Points on a hilly landscape, in no order, each with its height.
A climber steps from a point to the highest of its 2 nearest points, and stops where none of them is higher. Distance is the straight distance between rows; heights are no part of it.
beze (h 4.89): [133  81 142 182 123 144  83 143 115 144 126 181  79 120 155  99 144 137
 117  54 163  85 116 110 118 127 147  99 150  92 121 136 127 128 113 110
 137 166 141 166 105 160 157 128 133 119 138  56 115 178  99]
nar (h 3.18): [ 99 113 140 169 117 112 115 152 139  79 189 171  80 137 164 146 120 146
 219 115 102 153 142 105 155 154 155 117  81 102 133  98 146 121 119 124
 125 167 118 114 159 136 114  82  66 148 125 143 135 148 103]
mub (h 6.34): [125  81 198 116 166 139 166 129 102 209  56 138  91 102 152  38 159  89
  74  85 160  66 125 176  91 104 177 146 173 119 117 109 104 181 129 133
 174 138 130 166 133 143 113 140 105 164 164 110 144 145  79]
lutip (h 5.43): [ 88 154 146 162 169 107  72  95 178 143 122 122  66 179 181 107 133  93
 182 145  87 190 200 147 108 121 204 125 144 167 103 145 141 126 176 143
 139  91 143 112 116 111 118 120  84 158 138 180  98 112 174]
pebe (h 6.77): [118 186  96 109  82 135 159 147 133  79 205 150 205 136  43 181 119 137
 175 181  94 129  69 115 164 135  83 135  79 106 102 126 144 110  84 101
  79 125 112 117 141 104 108  56 109 128  73 154 132 112 111]
vizin (h 6.39): [116 189 130 125 148 140  93 153 180 140 179  26 196 140 139 109 108 155
 147 109 116 126 103 135  79 133 192 133  89 130  98 110 135 147 136 132
 127  80 148 112 161 124 143  92 148 204 133 165  77  97 122]
Fabu (h 4.01): [109 148 115 142 132 100 114 137 113 119 158 145 116 131 139 173 162 116
 186 194  68 155 169 123 142 132 121 130  96 148 122 153 125 129 113 146
 138  86 128 113 130  93  77 130  73 114  96 169 130 127 186]
pas (h 0.26): [126 135 133  92  87 159 139 131  54 149 122 199 236 125 104 159 165 109
 125 191 115  96  86 127 119 108  98 124 142 109 111 182  90 102 101 112
  89  99 138 146 124 106 111 138 111  96  84 113 147 139 186]
raguf (h 3.58): [ 99 139 100 192 107 135  80 153 144  78 208 163  93 155 161 155 127 155
 224 134 107 158 124  98 149 163 138  89  60 107 146 120 152 119 116 126
 111 140 125 129 129 149 125  88  85 125 118 110 111 135 113]
Dinu (h 7.22): [143 104 181  97 133 142 193 142  97 159 108 139 158 102 118 104 146 119
 100 118 150  91 103 155 103 115 137 148 137 106 139 101 103 155 103 122
 125 139 120 137 164  99 112 118 121 178 133 137 134 159 103]
Nel (h 7.82): [125 154 135 122 120 148 121 147  97 153 131 135 185 139 128 154 142 122
 124 147 117 111 122 130 116 126 124 123 124 131 139 150 112 137 105 127
 106  98 138 132 131 107 114 128 126 126 111 129 107 140 162]
gosug (h 2.63): [161  60 150 120 125 121 187 109  91 145  87 181  81  78 133 112 141 122
  96 109 149  86 113 152 123 116  99 133 158  90 140 104 111 126 110 118
 158 185 113 160 127 119 113 174 125 125 144  84 181 155  95]
Nur (h 3.96): [123 142  91 102  99 160 133 127 153  79 159 110 155 125  69 157 107 138
 117 120 148 129  84 100 126 150  78 108 105 114 147 102 136 104 119 101
  95 144 137 113 126 132 143 111 181 133 117 102 125 120 105]
tulu (h 4.24): [114 133 139  88 161  88 144 103 174 101 149  67  86 128 114 111 102  96
 154 151 115 172 144 131 127 138 180 137 119 169 108  86 144 118 164 176
 144 120 129  76 176 116  97 125 128 180 133 214 115 110 129]
gupos (h 4.84): [114 147 102 101 138  92 147 120 184  83 165  60  92 126  88 151 115 113
 164 156 112 171 134 113 144 144 133 134  93 157 131  90 147 126 132 163
 125 120 121  81 160 112 101 111 133 149 130 195 115 106 128]
mar (h 2.93): [147 163 105  54 146 112 155 115 136 111 147  80 125 105  93 138 114  99
  86 159 119 142 122 128 135 143  90 141 115 154 128 103 127 128 138 163
 123  98 111  94 148 102  95 134 185 132 115 172 120  94 143]
Zovu (h 1.42): [111  97 161 153 126 128 141 150 143 111 134 140 108 139 141 121 108 148
 151  88 147 135 139 122 136 125 162 137 119 111 138  97 145 144 136 121
 117 177 126 108 144 140 149  94  93 166 140 139 117 172  88]
fam (h 7.92): [127 134 138 156 125 163  83 141 137 180  95  99 148 155 136 109 131 126
  77  88 167 102 120 129 107 102 140 114 170 132 145 172 116 155 126 102
 110 126 168 157  98 171 174 128 163 116 160  71  79 130 132]
tage (h 8.27): [128 165 133 100  92 152 186 158 151 100 208 110 204 125  65 143 101 150
 165 127 125 110  65 119 144 141 108 134  93  83 106  96 139 127  92 106
  82 141 122 121 178 101 121  54 125 183  87 167 114 133  79]
Tad (h 2.24): [114  90 122 178 132 100 102 114 161 113 109 141  50 159 142 130 114 143
 136  89 149 157 173 110 173 115 141 116 150 140 130 138 156 126 157 127
 138 183 129 133  92 164 165 126 103 103 158 121 124 163 101]
gibor (h 4.20): [118 145 161 159 102 202 102 164 122 142 154 134 191 140 147 116 128 149
 131  86 158  75  73 114  90 134 145  97 119  75 131 135 130 136 100  81
  86 136 161 149 135 153 164  92 148 159 118  64 100 154 101]
fuf (h 1.66): [133  79 168  77 163 117 187 103 136 146  83  99  87  92 119  73 104 100
  74 106 161 104 126 156 120 126 157 151 141 131 128  71 129 157 165 157
 161 145 116 105 153 134 117 146 134 184 161 159 140 137  73]
foger (h 5.83): [139 116 136 143  97 125 154 128  62 152  92 193 158 158 152 145 140 143
 127 139 114 144 165 127 168 104 111 154 169 130 130 177 113 119 111 119
 126 142 115 140 106 118 123 144  64  72 111 123 157 135 171]
Dami (h 8.11): [119 106 142 117 169 120 106  93 167 149  85  70  67 136 142  90  97 100
  83  97 158 145 164 138 139 116 167 127 166 177 115 120 148 138 178 160
 157 130 143 106 106 161 153 145 148 139 167 153 110 126 113]
Mamav (h 3.77): [133 161 146  97 174  84 134 107 138 122 167  84  95 113 122 115 127  87
 153 169  81 153 147 138 116 140 178 133 115 168  81  97 120 125 146 171
 163  85 124  86 185  82  78 117 121 188 121 225 109 105 151]
dev (h 7.24): [142 144 162  94 117 139 172 147  99 147 131 133 191 129 107 144 129 119
 118 147 126 111 113 139 125 119 123 149 125 124 129 124 109 147 108 126
 103 121 124 117 162  89 111 109 119 163 114 158 115 150 129]
soti (h 2.33): [129 104 160  69 184 100 144  74 164 123 102  70  62  97 132  66  85  83
  89 120 137 138 148 146 117 145 184 136 147 162  98  73 143 121 196 186
 186 131 123  83 146 142 117 162 160 167 157 181 130 104 106]
Fab (h 6.28): [165 100 109 138  84 129 152 109 116 110  78 146 132 161 106 142 104 155
  81 117 173 166 139 114 182 103  83 139 177 140 147 145 134 114 138  96
 103 188 130 133  92 151 176 134 122  60 157 102 141 128 107]
fon (h 5.30): [141 112 174 135 102 116 189 148  57 133  88 203 188 142 160 142 143 166
 146 135 107 140 136 149 148 108 122 180 144 111 130 155  95 123  96 115
 128 149  86 138 157  91 117 107  39 113 102 155 176 135 144]
vabu (h 6.78): [125  85 139 149  91 145 125 143  56 178 109 235 171 130 162 125 184 136
 144 110 126  99 122 121 128 109 126 127 174  91 123 195 101 105 103 111
 115 126 138 178 107 132 117 149  69  70 107  81 142 166 193]
ripo (h 4.99): [112 147 121 166 165 106  64 103 152 140 120 113  63 150 174 128 147  89
 163 158  85 174 193 142 116 136 161 111 137 172 113 146 141 120 155 149
 158  79 140 134  94 120 112 153 102 113 128 149 126 113 176]
Bodaz (h 8.61): [137 144 133 114 134 137 109 126 112 165 106  94 138 140 143 127 126 100
  96 138 134 126 145 136 124 123 133 128 141 161 141 145 121 142 136 146
 129  99 138 125 115 122 122 144 145 129 138 143 107 124 151]
fodu (h 5.29): [134 103 170 169 109 107 171 147  76 131  77 206 138 159 172 120 130 182
 141  98 124 149 166 136 161 106 146 189 156 120 122 159 113 131 114 107
 128 165  82 144 138 117 149  95  33 103 127 134 170 135 127]
Zenur (h 3.47): [160 179 119  51 142 114 148 111  84 158 128  91 144 134 120 134 112  84
  84 188 123 144 133 155 160 143  84 135 135 159 133 140 114 138 149 163
 123  85 104 104 137 109  83 146 163 119  99 175 110  93 161]
Tate (h 1.11): [143 125 142 125 159 120 121 119 100 150 118 130  97  85 155 122 142  92
 119 125 103  98 151 134 115 134 143 123 147 137 112 117 116 121 122 156
 181 110 132 138 131 107 102 176 150 129 122 131 152 128 156]
bisa (h 5.75): [133  87 173 141 136 154 138 148  81 179  93 178 127  92 149  88 175 106
 108  84 148  60 112 143  88 116 148 122 162  96 133 131  99 141  91 119
 146 133 138 179 132 125 122 151 125 139 137  90 142 159 126]
fot (h 5.18): [122 122  94  79 133  98 155 104 175  76 137  75  85 118  93 144 100 114
 124 140 135 172 148 111 160 143 105 132 116 159 155 102 150 122 151 160
 122 141 120  85 137 134 123 145 152 115 142 173 131 110 122]
Dinun (h 4.18): [134 102 166 157  98 167 120 145 118 162  82 160 148 165 124 100 140 148
  86  80 185 107 107 123 137  94 132 127 180 100 137 163 119 149 109  73
  86 179 159 162 114 175 188  87 117 108 154  61  98 171 101]
gib (h 6.32): [124 101 136 175  91 134 111 142  82 176 100 221 152 176 169 132 161 160
 143 104 129 130 166 118 156  94 129 143 174 113 124 203 117 134 117 105
 108 134 125 170  92 134 146 121  67  67 125  90 133 154 170]
koze (h 5.59): [163  99 106 141  49 145 134 116  87 104  80 173 175 180  99 153 112 163
  88 151 160 155 105 119 166 102  85 133 180 126 134 162 122  89 120  71
  81 176 135 147  93 150 178 134 122  54 130  71 151 114 127]
sanam (h 6.29): [134  84 178 102 169 111 206 115  82 198  76 171 105  77 159  76 166 106
 110 137 137  75 121 185 101 100 141 148 143  90 131 117  84 163 126 131
 170 151 102 165 156  87  71 160  82 169 150 133 182 145  81]
tadev (h 7.62): [143 156  90 111 121 132 109 112 125 140 114  89 129 152 119 151 129 108
  97 176 129 154 150 138 141 127  88 122 134 166 157 150 134 132 145 143
 118  94 125 126  95 130 120 166 159  93 125 131 109 100 154]
fir (h 5.81): [115 135 145 187  86 127 121 156 102 121 109 199 181 211 175 144 117 200
 163 119 131 157 157 124 164 108 142 173 138 113 137 181 138 135 124  88
  78 147 104 135 121 135 177  67  45  84 122 113 124 128 136]
ror (h 4.50): [102 147  72 164  98 140  96 136 155  88 177 130 141 164 103 181 126 157
 182 164 118 157 111 113 139 144 102  99  74 126 158 138 152 120 112 108
  92 121 130 130 107 141 133 116 109 113 111 104 107 120 126]
zuso (h 2.77): [154 161  87  62 167  90 157 107 164  73 161  76  85  59  90 123 109 105
  95 138 104 134 124 109 130 165  85 133 101 149 115  84 136 114 141 172
 149  99 105  93 156 111 105 144 218 125 122 159 155  71 138]
Zem (h 4.60): [129 208  43 114 146 122  75 127 186  92 166  39 177 104  76 138 141 166
 130 175  95 151  86 132  70 150  89 122  69 150 106 115 143 118 139 135
 155  55 111 136 108 145 131 124 228 121 126 109 131  39 146]
Korot (h 7.36): [150  88 139 112  95 157 157 129  42 189  89 209 160 116 144 107 183  94
 108 132 136  82 109 136 130 104 104 116 210  97 124 183  90 111  98 117
 134 124 144 180 104 138 108 184 100  67 117  84 156 142 187]
Soz (h 4.51): [103 154  65 107 102 151 128 123 199  69 175  65 159 150  63 156  94 153
 146 129 150 162  87 105 131 146  78 107  80 116 165 111 155 118 129 108
  84 128 131 107 123 148 148 104 171 128 126 126 105 103  85]
sima (h 2.58): [131 115  89 146 124 104 119 118 151  80 147 124  59 117 124 167 127 126
 159 146 114 157 159 105 148 145 109 107 112 149 144 112 151 104 129 138
 147 142 124 119 113 124 117 159 132  95 127 126 145 133 137]
Mifom (h 3.25): [104 119 121 158 154 141  80 125 187 121 125  63 109 133 133 107  99 142
 118  67 160 128 127 107 108 123 167 112 121 133 139 120 142 135 155 124
 135 134 152 113 118 169 178 122 165 150 163 114  93 140  91]
gog (h 6.75): [150 104 184  96 157 135 177 124  83 193  84 135 118  88 144  75 145  90
  82 120 146  77 126 167 102 122 143 141 157 116 130 108  92 159 122 142
 160 128 121 148 150 114  97 155 131 165 146 136 151 142 105]
Lovem (h 6.19): [114 172 122 136  83 128 147 155 111  90 181 169 219 159  96 185 127 162
 190 178  92 144 102 128 152 130 112 147  84 112 121 143 129 125  86 101
  84 130 117 121 148 104 114  70  60 116  80 150 126 116 139]
bip (h 1.84): [145 130  93 158 160 104  75 109 158  89 142  93  56  74 148 124 137 120
 152 115 105 124 147 108  91 169 129 100 119 159 102  99 148  86 140 150
 191 115 135 136 113 132 124 180 187 103 133 103 159 108 144]
lumek (h 4.63): [161 156 109  67  96 128 170 109  64 129 118 165 182 125  95 171 133 106
  96 207 107 134 117 143 162 117  62 142 147 137 125 156 108 109 110 130
 107 115 115 119 121  98  94 152 129  79  87 141 150 105 177]
gaba (h 6.06): [141 111 103  66 133 115 166  91 165 106 103  76 100 132  99 122  83 120
  70 124 168 168 147 122 166 134  87 148 145 155 165 106 142 136 169 150
 108 152 128  87 123 146 135 152 169 103 148 155 133 114 117]
rurun (h 5.36): [138  88 141 163 117 158 100 150  87 153 129 188 119  92 154 111 160 125
 125  73 142  64  96 114  88 133 141  97 145  91 125 140 112 111  92 111
 137 140 145 169 118 140 130 150 142 122 122  62 127 162 139]
gidut (h 1.65): [137  85 155  83 174  92 190  97 142 121 109 119  70  55 115  97 114 102
  97 122 124  91 122 153 112 142 141 134 114 114 121  58 120 137 146 156
 183 143 100 112 175 101 100 162 153 194 147 156 166 115  76]
feviz (h 5.19): [112 130  72 147 109 137 107 125 180  91 148  93 116 155  96 157 108 150
 149 133 153 170 124 104 139 138  94 104 101 135 173 127 155 119 138 115
 101 141 134 119 109 156 151 128 151 109 138 114 107 122 100]
luf (h 0.12): [134 137 149  92  73 166 158 138  80 130 120 166 233 144  87 157 141 122
 114 169 133 110  78 138 120 116  99 139 145 108 123 145 105 109  89  88
  67 135 143 133 136 106 137 104 126 120  97 103 138 139 140]
Fode (h 0.67): [161 166 144  67 157 115 152 130  54 167 134 162 178  64 122 122 157  86
  98 172  94  74  92 134 119 119  94 118 134 116  99 146  85 124 101 158
 152  62 111 140 149  85  69 158 167 127  84 160 142 110 177]
lur (h 5.84): [112 177 105 132 147 147  75 134 187 126 146  20 179 138 131 123 103 154
 121 102 138 140 100 130  73 128 157 129  97 141 131 120 136 137 142 125
 131  92 150 120 129 152 164 119 184 166 150 125  87  92 117]
veb (h 2.59): [ 98 115  98 193 121 112  74 130 181 100 143 126  66 174 146 139 113 160
 174 113 140 176 154 106 158 126 136  95 111 134 156 138 164 129 149 116
 111 152 134 131  98 167 166 109 109 111 154 114  98 149  98]
nore (h 0.44): [139 146 120  83 129 132 143 121  59 146 136 188 190  90 106 159 166  97
 120 190  98  86  92 120 124 119  87 109 129 113 104 166  97 103  98 137
 129  81 134 142 126  94  82 162 134  98  72 127 147 124 197]
piz (h 2.81): [154 147 142  68 194  88 123  79 132 131 120  51  66  85 152  79  95  81
  93 143 113 150 145 151 118 165 157 135 143 171  84  80 135 110 192 185
 188 104 109  91 145 135 102 166 184 142 138 179 142  71 139]
tirur (h 2.30): [147  61 148 130 141 103 188 100 106 154  88 181  42  66 157 108 141  98
 118 115 118  83 146 161 133 119 116 133 158  89 126 103 118 127 129 143
 196 173  99 153 129 112  91 197  99 143 137 107 200 149  92]
nesi (h 6.20): [ 91 141 123 193  96 130  83 153 132 155 133 180 160 209 176 151 137 181
 176 136 117 155 168 135 149 106 146 145 118 115 152 194 135 157 136  96
  76 114 133 144  97 142 161  86  72  99 131 103  92 139 153]
butat (h 4.02): [111 144 103 166  91 138 107 154 112  85 196 180 152 157 132 177 132 166
 203 149 108 139 106 107 150 147 115 108  72 104 141 133 142 111 101 111
  96 141 121 124 127 134 125  87  79 111  96 106 126 133 131]
loru (h 1.43): [166 118 100 147 145 109 101 113 117 125 140 135  66  69 153 133 150 104
 132 125 107  94 144 114 105 155 115 103 137 139 109 124 128  91 119 151
 190 111 134 151 107 120 107 206 168  92 113  94 165 115 169]
vus (h 7.42): [119 112 161 162 150 149  85 140 151 172  84 109 108 136 146  81 135 127
  74  52 170  88 125 126 113 106 168 121 166 125 123 141 125 165 128 113
 134 142 159 152 113 176 179 109 149 142 167  80  89 159 101]
fip (h 5.80): [ 88 141 161 157 157 117  75 124 127 171 125 157  99 165 201 107 157 102
 178 128  82 150 205 142 110 118 198 144 145 142 104 164 125 142 155 140
 131  86 143 118 121 102 114 117  72 150 127 167 108 140 183]
gir (h 7.46): [121 180  90  86  77 164 165 142 157  72 196 119 200 129  21 158 105 131
 149 151 116 124  48 111 151 147  67 125  91  90  99 108 149 100  92  90
  70 139 122 109 146 110 128  54 158 152  84 149 127 107  85]
tem (h 2.13): [131 103 122 127 148  97 144 117 141  83 146 132  45  81 123 141 119 106
 152 124 103 124 148 117 133 148 125 115 107 129 130  80 134 100 124 150
 168 152 117 116 151 114 103 157 133 143 122 142 160 141 118]
pob (h 3.90): [150 199  55  89 158 104  98 127 170  77 173  59 146  66  82 121 132 157
 124 132  89 140  97 102  77 169  83 131  80 148  84  90 140 109 137 144
 165  84 109 120 125 130 122 116 252 119 137 114 161  40 144]
Kaman (h 3.91): [121  94 159 170 120 157 120 145 153 135 105 137 116 154 134  96 115 169
 104  55 193 122 108 113 154 103 143 116 143  99 136 134 141 156 142  89
  97 194 147 138 117 187 199  78 115 128 158  83  95 185  69]
Tiz (h 3.61): [117 125 107 154 110  99 126 134  93 109 159 190 119 128 140 187 160 144
 188 176  75 150 157 115 160 136 103 130 101 125 125 160 124 105 102 125
 136 120 121 127 121 106  88 134  57  81  87 135 157 133 190]
taza (h 5.62): [130  86 186 141 121 120 178 147  91 156  73 177 132 145 158 101 130 154
 126  97 142 130 155 155 143  95 151 175 158 120 131 130 113 159 124 118
 128 177  95 137 141 116 132 103  54 140 145 140 158 166 106]
fudim (h 1.97): [140  81 159 107 165 101 175  94 132 138  84 133  43  71 146  92 123  82
 103 118 117  97 152 160 129 136 143 132 154 119 116  80 129 133 156 156
 197 151 108 126 137 120 103 184 128 162 144 141 178 132  96]
sumig (h 4.41): [130 118 171 160  91 181 128 161 111 138 126 162 175 158 137 113 124 155
 123  92 170 111  91 126 122 115 132 122 138  90 140 137 127 135 110  80
  77 167 147 142 127 152 174  80 113 138 128  76 108 173  98]
molo (h 5.72): [121 144 149 135  97 106 164 154  77 108 138 192 206 148 131 169 136 170
 173 157  90 149 126 127 154 122 117 171 107 115 126 155 110 121  87 113
 108 132  98 121 157  93 110  83  41 110  87 160 151 122 157]
mipon (h 4.06): [162 166 105  65 112 140 144 103  67 154 111 125 158 135 111 147 123  83
  68 198 127 127 121 146 155 135  62 127 157 152 137 157 112 127 139 140
 101  97 123 122 108 114 104 172 169  82 100 125 129  88 176]
Boge (h 3.57): [105  90 141 150 143 144 105 125 176 115 106 101  88 127 115  91 100 148
  95  53 195 118 111  99 135 119 149 111 131 116 141 109 146 144 151 118
 126 175 155 119 118 186 186 115 146 143 166 103  99 170  64]
Kave (h 3.32): [146 187  68  71 152 114 132 121 166  80 176  84 139  73  57 141 119 125
 103 139 103 123  90 101 110 158  71 132  90 137  99  95 138 114 124 149
 135  86 111 100 146 106 110 113 232 128 111 139 139  60 138]
vun (h 7.35): [126  98 169 126 150 138 122 124 138 177  76  95  94 135 138  78 115 100
  65  76 174 108 146 148 131 101 172 137 169 151 118 128 130 165 150 138
 145 138 143 129 117 166 152 124 129 147 167 126  95 152 107]
pagil (h 6.58): [133 172  74 111 138 127  96 121 156 111 147  68 138 126  95 158 136 121
 119 182 112 145 121 130 109 147  98 118  92 165 138 129 134 126 132 147
 130  72 124 121 111 118 113 147 177 113 119 131 109  87 154]
pana (h 0.89): [148 147 134  99 156 113 142 134  91 144 136 138 135  70 129 139 144  96
 117 153  91  91 122 127 110 134 114 125 114 128 108 123 101 117 107 154
 161  90 121 130 145  87  88 155 159 142  98 149 147 122 167]
let (h 6.55): [ 87 156 121 172 119 139  72 147 127 183 127 162 175 190 173 140 158 142
 165 153 105 128 166 141 118 110 153 133 122 123 151 203 122 156 138 114
  95  77 145 151  95 125 137 120  86 111 125 108  88 139 180]
rapu (h 3.02): [155  92 132 125 105 147 153 127  95 126 116 176 123  94 115 140 141 122
 107 111 147  96 106 130 123 128  95 122 151 102 140 116 115 109 100 109
 129 161 131 144 125 119 123 155 148 117 125  88 154 154 130]
mori (h 6.16): [ 91 158 135 151 137 120  85 142 129 162 140 137 145 182 173 140 152 123
 180 163  83 153 183 141 117 123 163 140 106 143 131 179 119 153 141 139
 112  70 140 122 123 101 110 114  71 134 120 164  95 130 185]
vemo (h 7.60): [135 152 157  96 114 161 170 156 148 133 167  86 209 125  86 125 116 140
 120 115 141  94  73 127 106 133 131 137 109  97 114  98 125 145 103 110
  91 124 134 115 173  99 130  82 147 196 107 151 101 146  94]
rulom (h 2.84): [102 126 131 165 149 121 101 151 151  94 182 131  92 113 154 134 124 126
 200 106  97 125 132 107 117 158 170 105  81 121 117  89 139 117 119 135
 135 128 132 114 158 119 116 105 113 173 121 146 121 140 115]
Megu (h 7.23): [166 100  76 128  92 125 140  91 135 121 101 123  91 146 106 147 108 132
  72 129 168 159 153 117 176 116  63 116 178 145 151 149 142 120 151 112
 120 168 143 138  77 159 153 179 159  52 147  93 137 121 123]
vuvi (h 5.08): [160  98 138 159  61 154 134 134  85  95 100 188 175 173 124 139 113 177
 113 114 166 146  85 114 157 110 113 132 162 111 132 149 124  88 107  68
  78 189 121 149 117 150 190  93  96  81 124  69 148 138 104]
gibun (h 2.22): [118 134 116 145 163 111  79 118 166 100 130  77  79 106 143 127 121 115
 139 115 110 141 152 120 100 145 163 109 113 160 120 104 142 107 149 145
 167 110 141 121 117 134 141 149 163 135 148 139 127 112 130]
Gom (h 3.10): [127 113  75 174 105 107 100 129 126  96 152 160  87 144 134 180 148 143
 175 175 103 160 167 110 155 142  97 111 111 147 143 155 143 102 117 128
 135 133 124 144  94 127 108 160  90  66 112 106 142 127 163]
kimag (h 5.63): [119 166  70 102 142 116 122 124 192  75 168  56 116 117  78 150 119 129
 144 148 119 156 114 101 122 155 105 118  79 143 139  98 148 119 132 144
 123 102 123 100 136 124 120 127 184 129 125 151 119  91 124]
loz (h 3.45): [142 125 117 110 129 145 146 138 127 110 139 121 133  96  99 145 120 118
 109 113 136 103 107 115 112 136 104 120 115 124 135  97 122 118 105 124
 125 136 132 119 140 116 126 137 172 145 120 117 135 135 120]
Fored (h 1.26): [101 117 154 179 110 128 109 150 154 120 135 148 107 181 168 124 106 170
 168  88 147 155 154 116 161 114 161 134 121 115 136 134 159 149 146 111
  94 175 125 121 126 158 174  75  78 138 146 123 102 164  92]
rig (h 5.26): [147 137 107 114  99 118 155 114  59 133 111 173 165 148 133 175 137 132
 127 193 103 158 150 134 175 117  79 146 152 143 131 174 112 104 113 134
 128 127 112 127 105 112  97 163  76  60 100 141 164 113 188]
lago (h 2.92): [ 89 129 108 176 136 126  81 124 211 115 133  72 100 178 141 123  98 161
 154 101 159 172 139 116 139 113 154 109 110 135 159 142 160 145 162 121
  96 133 151 112 108 173 180 104 128 142 158 129  77 137  92]
fugi (h 4.49): [125 161 101 143 154 110  86 115 126 141 135 107 102 140 153 155 160  98
 159 200  83 152 169 138 124 140 122 112 113 165 126 157 126 124 138 158
 149  63 128 133 101 102  93 166 115  97 104 147 125 105 184]
Beb (h 3.31): [152 160 138  88 178  95 114 107 129 128 142  69 104  85 138 105 120  89
 123 154  92 137 140 141 103 151 157 134 117 163  83  92 121 116 151 176
 176  87 119 104 155 101  95 143 170 158 127 181 133  86 154]
nugug (h 6.04): [134  89 189 134 142 150 145 146  93 201  66 162 109 121 146  61 163 100
  82  75 163  72 137 158 112 100 161 135 194 110 124 148 102 173 110 126
 144 142 143 179 116 153 135 130 111 135 159  95 130 165 111]
fovu (h 2.53): [119 140 124 163 161 124  68 148 149  98 163  95 112  89 151 120 125 134
 165  94 101 111 120 107  78 160 171 103  89 133 106  87 137 108 123 138
 164 109 137 128 141 128 136 122 161 158 138 127 131 120 120]
pugu (h 6.10): [140 110  64 145  99 113 126 101 159  84 124 114  96 152 100 164 107 151
 122 151 152 180 151 111 169 128  74 115 134 153 170 137 154 114 147 123
 110 154 127 126  89 150 147 159 146  64 143 109 131 119 119]
neve (h 7.16): [123  92 114  93 158 115 141  80 180 123  87  71  61 126 118  90  83 113
  62  98 179 148 159 117 165 123 123 132 161 158 141 117 148 141 186 156
 143 150 143  98 106 171 155 160 168 107 166 147 122 130 101]
dufi (h 6.99): [118 176 119 107 132 156 125 149 172 118 180  51 189 132  92 131 103 145
 136 105 135 117  92 114 100 139 143 126  92 120 119 101 139 138 115 126
 106 102 137 106 159 118 137  96 167 184 115 153  92 115 101]
bebuf (h 1.94): [115  82 156  67 165 112 167 102 181 121 108  59 106 105 105  66  90 113
  83  96 167 132 118 134 115 137 182 152 128 146 119  70 138 140 179 169
 157 141 132  78 164 147 128 134 151 191 160 182 117 127  83]
keko (h 5.27): [122 188  68 126 137 153  73 131 184 107 152  36 186 125  98 138 120 161
 119 130 125 136  82 122  73 147 113 115  84 137 132 117 138 122 132 119
 140  79 134 129 117 150 147 127 214 140 140 104 107  69 125]
vulo (h 7.39): [115 157 103 160 109 163  73 137 153 158 115  86 171 166 129 139 125 143
  96 132 144 126 113 136 102 106 133 112 133 137 163 169 129 149 136 103
 104  98 161 144  93 152 167 136 163 128 147  87  80 115 131]
Lona (h 6.92): [106 164 131 165 131 150  67 145 124 195 105 117 177 172 165 124 147 125
 116 130 123 111 143 139  99 103 152 121 143 136 150 193 113 157 131 124
 111  72 156 158  96 143 150 128 133 124 148  98  75 125 167]
Pef (h 1.61): [116  72 177 149 143 127 155 144 120 139 112 160  91 109 148 102 133 127
 143  89 139 100 132 147 108 125 175 136 117 101 131  84 126 147 129 121
 145 167 117 131 152 113 124 114  86 183 147 127 142 172  73]
vasa (h 4.69): [133 128 158 160  78 155 147 156  99 105 132 177 192 173 144 147 114 185
 146 110 147 142 103 124 150 120 126 143 129 104 139 131 132 123 103  86
  76 178 117 130 137 137 168  70  77 115 118 107 134 148 102]
kaz (h 5.95): [125  78 193 132 140 126 184 138  77 189  78 194 122 112 168  84 170 124
 126 110 134  90 144 168 112  97 145 155 155  98 128 133  94 161 111 120
 149 155 109 164 145 104  99 132  61 150 141 124 170 166 107]
gifip (h 1.82): [118  78 155 146 153 107 142 129 139 104 129 149  55  83 141 113 121 111
 141  91 119 103 134 133 111 140 161 113 112 113 123  74 133 121 129 142
 174 158 116 126 149 119 116 144 126 177 138 135 156 162  86]

Call two points neighbours if one is among the 2 nearest of the other. Go from one point of each pair to the other, from neighbour to neighbour, staying as high as possible. Name the lowest point that can't be avoided.
fam / Dami | vun
Megu / Dami | vasa
fam / tage | beze
tage / Bodaz | fodu

For each start below, name the point where the climber stops.
mar | Korot
Zovu | fam
fugi | fam
Tad | sumig
zuso | tage
Fored | sumig
pas | Megu
gidut | Megu
